Points on a hilly landscape, in no order, each with its height.
From any point a ball takes the steepest step (drop divided by distance) to one of its 5 nearest points. It stops when none of these is lower. Distance is the straight distance between rows; heights are no part of it.
J_126 h=1.37: 94 90 96 84 95 100 101 89 77 109 90 103 103 81 98 111 103 86 120 70
J_102 h=1.42: 84 111 143 96 108 113 116 86 95 113 71 104 93 123 129 105 127 97 103 74
J_671 h=3.15: 102 74 86 57 84 115 84 100 108 106 97 115 104 88 94 113 93 113 149 98
J_821 h=2.85: 104 112 110 84 121 84 95 80 87 89 105 81 114 104 88 76 122 108 58 82
J_686 h=2.89: 104 102 78 82 101 100 107 98 76 68 99 84 146 112 103 90 115 109 81 46
J_662 h=2.62: 95 92 81 137 99 85 115 109 119 107 90 113 99 82 78 111 83 85 108 121
J_985 h=1.98: 87 97 75 101 99 105 116 95 61 80 97 90 129 102 113 97 97 101 95 41
J_11 h=0.99: 112 115 135 91 113 114 98 123 133 125 97 100 63 100 114 106 108 83 76
 127
J_980 h=5.71: 103 103 86 104 123 93 109 104 131 95 94 107 91 89 83 112 82 77 72 138
J_260 h=3.01: 90 101 100 99 104 91 99 95 99 103 92 103 88 81 99 111 100 81 97 116
J_714 h=5.29: 91 118 105 124 125 99 101 81 74 67 110 59 99 114 112 78 98 122 46 100
J_80 h=3.42: 100 81 80 130 74 93 97 100 82 107 108 109 98 87 96 104 75 101 131 95
J_156 h=1.33: 104 119 131 103 113 127 68 110 97 83 129 90 59 122 122 70 98 102 76 97
J_549 h=1.52: 113 115 124 95 109 103 92 102 109 94 104 90 96 131 119 95 122 99 103 124
J_947 h=2.95: 117 113 137 102 137 97 92 96 121 123 101 82 90 129 86 71 111 103 62 119
J_595 h=1.67: 100 109 123 91 98 102 106 93 99 112 85 97 107 117 105 100 127 94 117 96
J_300 h=1.86: 96 116 119 106 115 105 97 87 87 86 101 84 88 122 129 87 112 102 81 98
J_398 h=3.53: 110 116 110 108 126 78 98 87 107 93 103 79 123 120 91 84 119 109 81 124
J_310 h=1.66: 118 73 61 113 77 85 93 100 73 109 113 110 119 75 76 98 73 123 111 61
J_680 h=2.61: 94 106 121 99 126 83 109 76 91 101 87 89 112 110 98 88 118 103 78 91
J_411 h=1.28: 100 116 157 103 119 118 101 104 109 120 87 95 73 124 135 96 121 105 82
 95
J_459 h=2.14: 102 105 93 85 91 112 86 127 146 88 110 113 81 90 115 122 96 104 111 159
J_896 h=3.76: 92 80 71 111 73 108 93 96 77 87 111 98 93 76 101 114 78 103 130 100
J_666 h=4.56: 107 111 92 114 122 79 93 93 98 77 113 76 114 109 94 94 104 108 80 135
J_6 h=4.83: 92 103 105 124 140 81 111 93 107 106 84 91 95 91 98 102 96 87 62 125
J_123 h=5.30: 104 100 80 113 110 88 111 104 132 94 99 113 111 95 66 110 87 84 97 139
J_451 h=3.00: 97 87 80 132 93 73 114 97 105 118 100 122 111 79 61 98 85 93 103 93
J_708 h=0.78: 86 98 88 118 103 92 133 97 81 91 84 102 149 118 103 90 114 125 87 28
J_64 h=2.47: 96 107 110 117 104 99 105 114 118 111 85 103 80 92 115 119 108 81 109
 127
J_163 h=2.49: 93 97 86 87 96 104 99 90 69 78 102 89 111 101 111 99 101 97 103 78
J_498 h=7.60: 97 83 65 75 101 83 94 93 138 84 103 114 121 88 65 100 88 116 109 132
J_693 h=2.28: 92 107 99 66 100 114 113 97 63 78 93 91 99 119 127 93 104 91 90 55
J_23 h=2.94: 135 77 90 109 62 91 98 96 88 138 105 123 107 103 76 93 74 115 136 70
J_669 h=2.65: 108 82 74 93 81 101 91 97 78 95 105 104 123 101 94 103 93 110 136 68
J_707 h=2.56: 92 101 95 120 65 124 100 124 104 93 118 99 74 78 133 130 97 103 133 135
J_768 h=2.53: 101 102 110 68 102 94 97 88 104 108 92 100 100 95 83 99 111 90 100 108
J_861 h=4.02: 103 79 84 97 68 116 89 105 84 104 108 118 94 90 110 113 83 105 150 86
J_454 h=2.10: 101 84 100 75 75 114 101 104 110 129 91 122 94 78 82 117 99 86 141 93
J_223 h=2.84: 100 90 93 113 76 117 117 106 69 103 93 111 105 122 121 102 92 97 140 53
J_786 h=0.96: 106 107 122 73 102 120 65 119 120 90 126 104 55 99 111 85 94 108 82 128
J_413 h=2.67: 103 114 92 106 114 82 102 90 89 74 109 81 140 118 97 86 124 118 81 84
J_276 h=1.29: 113 115 137 117 117 126 83 132 120 114 121 85 55 105 139 98 102 100 71
 127
J_668 h=1.72: 108 119 116 107 98 125 92 139 132 99 121 91 58 79 136 122 89 97 79 154
J_293 h=1.63: 70 97 111 114 111 99 124 80 75 97 71 107 120 113 120 99 106 109 100 47
J_769 h=5.06: 104 92 80 69 99 85 87 87 93 87 104 97 133 86 75 98 107 112 104 83
J_525 h=0.24: 85 99 76 125 99 86 111 91 69 77 110 86 130 94 99 98 104 114 90 71
J_62 h=4.15: 104 108 114 82 114 88 113 82 112 119 88 93 119 98 63 94 117 94 79 110
J_280 h=3.94: 94 110 96 123 123 89 100 86 84 80 106 71 104 99 107 93 103 107 70 119
J_371 h=1.88: 98 97 110 105 82 106 105 105 104 124 88 113 92 96 106 115 111 87 138 97
J_36 h=2.07: 85 91 93 128 93 89 114 87 70 108 91 109 111 94 101 101 97 101 117 61
J_476 h=5.21: 104 103 78 114 108 79 100 101 124 87 110 102 123 103 72 102 97 101 103
 145
J_487 h=5.35: 104 102 84 75 113 82 71 92 105 72 119 84 104 90 83 81 97 119 67 124
J_206 h=1.97: 106 106 108 86 93 104 89 112 119 96 103 108 89 101 112 111 114 96 118
 138
J_963 h=0.71: 118 119 114 62 99 131 101 120 174 115 99 119 75 99 90 122 95 89 81 143
J_788 h=2.33: 114 110 105 98 116 110 92 120 140 103 100 99 75 105 103 108 89 85 75 152
J_526 h=4.00: 106 105 110 101 115 88 107 95 125 113 89 97 111 109 79 99 114 87 99 131
J_826 h=1.30: 112 120 145 77 101 116 95 99 105 108 101 100 83 132 121 91 126 99 98 107
J_603 h=2.26: 85 96 103 117 73 113 106 116 98 119 97 112 75 80 125 128 102 87 134 100
J_521 h=1.18: 107 117 143 83 113 116 86 108 108 116 107 101 59 107 117 89 112 94 78
 103
J_233 h=2.68: 107 86 104 126 63 100 107 113 100 143 93 129 72 83 107 113 85 89 142 83
J_929 h=2.27: 103 102 119 56 87 123 85 102 97 92 114 106 81 107 128 105 112 102 108
 102
J_978 h=0.16: 109 82 68 106 89 84 101 98 76 100 112 102 142 82 75 101 106 117 103 45
J_483 h=2.22: 88 96 87 143 97 78 111 90 85 98 104 97 120 94 89 96 103 110 106 90
J_240 h=1.87: 118 83 80 120 76 74 105 95 91 119 113 113 126 94 73 92 85 119 118 67
J_295 h=2.54: 91 83 84 132 93 70 116 91 84 121 101 114 117 80 76 99 95 112 102 64
J_966 h=1.54: 101 121 125 93 100 121 101 104 90 77 104 96 90 143 143 91 115 101 96 103
J_590 h=3.05: 101 83 89 122 74 90 104 107 103 131 92 123 88 79 84 107 81 87 129 95
J_937 h=2.01: 101 114 104 109 102 105 87 103 99 85 109 84 86 108 120 105 104 97 102
 143
J_539 h=0.62: 102 95 105 81 93 105 117 79 79 121 86 98 131 101 80 98 116 98 119 52
J_579 h=1.99: 100 83 91 80 86 94 114 90 99 131 89 111 119 82 56 102 99 94 119 80
J_414 h=5.82: 89 96 76 90 108 88 86 95 109 74 107 93 98 77 87 100 87 101 85 139
J_606 h=2.57: 93 98 84 99 97 104 94 107 117 90 99 104 79 76 99 116 84 85 101 140
J_904 h=1.35: 99 92 113 70 85 115 106 97 86 119 91 108 96 94 106 118 113 83 133 72
J_859 h=2.00: 114 112 115 68 114 104 77 96 127 100 109 96 85 109 74 79 97 103 70 124
J_993 h=3.20: 95 94 106 125 98 83 116 88 100 120 91 103 127 109 80 94 116 106 119 83
J_682 h=0.23: 92 97 69 133 100 93 102 105 115 79 101 95 98 81 89 113 76 92 100 155
J_174 h=2.66: 104 115 101 75 101 101 103 91 87 70 98 87 123 136 114 81 115 104 87 71
J_968 h=3.40: 95 99 82 112 97 91 90 97 100 78 109 88 102 90 97 101 97 103 110 138
J_471 h=1.61: 110 92 83 92 92 102 112 101 77 97 96 98 143 109 89 94 102 106 110 30
J_564 h=3.19: 103 98 84 116 93 90 100 110 129 96 97 111 103 97 83 111 93 87 119 141
J_444 h=2.60: 92 92 98 71 79 112 98 119 122 114 98 121 73 66 109 131 99 87 124 115
J_552 h=1.90: 88 108 108 90 91 121 120 110 79 83 89 102 107 137 141 101 112 90 114 72
J_143 h=2.25: 92 111 115 90 116 97 97 82 76 88 97 88 91 98 108 86 110 92 69 83
J_491 h=2.20: 76 112 107 108 107 106 126 93 78 77 74 91 116 132 135 91 107 106 94 66
J_508 h=1.34: 103 109 117 76 93 117 80 124 121 97 122 109 58 85 125 109 98 99 92 138
J_271 h=2.55: 113 93 83 57 92 126 106 110 76 85 90 99 132 117 107 101 98 100 122 42
J_327 h=3.75: 105 103 91 78 111 99 77 102 127 84 106 99 88 99 90 96 91 101 88 146
J_546 h=3.51: 101 106 127 105 145 88 98 89 107 113 92 86 91 103 94 84 102 99 52 111
J_422 h=2.02: 88 99 102 79 87 122 91 104 85 88 109 100 72 84 127 116 102 92 111 110
J_967 h=3.66: 97 96 132 132 155 98 93 97 117 119 80 75 87 117 124 93 92 115 54 124
J_702 h=3.95: 101 89 80 86 89 89 117 91 123 122 94 116 130 82 37 101 94 98 105 102
J_211 h=1.31: 105 107 142 109 128 129 71 134 124 125 123 97 49 105 103 78 94 93 68 103
J_93 h=3.08: 101 89 94 116 82 86 117 95 112 129 91 117 111 91 61 102 93 92 123 94
J_198 h=4.69: 105 86 63 125 80 76 90 101 99 88 118 105 125 93 75 93 86 120 123 112
J_136 h=1.64: 78 96 83 134 102 88 123 89 68 92 93 99 131 105 108 95 101 115 97 54
J_599 h=3.18: 99 82 79 97 79 96 92 104 113 105 99 119 99 86 87 111 88 96 138 112
J_511 h=2.50: 133 79 67 126 63 91 92 100 67 106 117 113 112 102 98 94 57 130 117 67
J_934 h=2.30: 64 101 112 104 101 122 136 105 75 88 63 105 103 133 145 98 96 99 103 52
J_377 h=1.58: 96 108 106 87 100 112 79 97 87 86 112 87 65 89 115 99 94 97 82 122
J_118 h=4.14: 101 103 99 81 106 97 104 99 129 107 87 113 92 88 80 112 95 77 87 126
J_916 h=2.21: 107 114 120 115 137 98 76 98 97 92 116 74 78 117 103 68 95 106 57 115

For each start below, name the point where the ball stops.
J_260 => J_539
J_666 => J_11
J_526 => J_11
J_821 => J_11
J_280 => J_11
J_590 => J_539

Call two points neighbours if one is among the 5 nearest of the other. Go from one point of each pair to the other, from neighbour to neighbour, staying as low as possible. Name the highest point that can't be avoided.
J_708 / J_525 => J_136
J_11 / J_682 => J_606
J_786 / J_963 => J_521
J_978 / J_539 => J_471
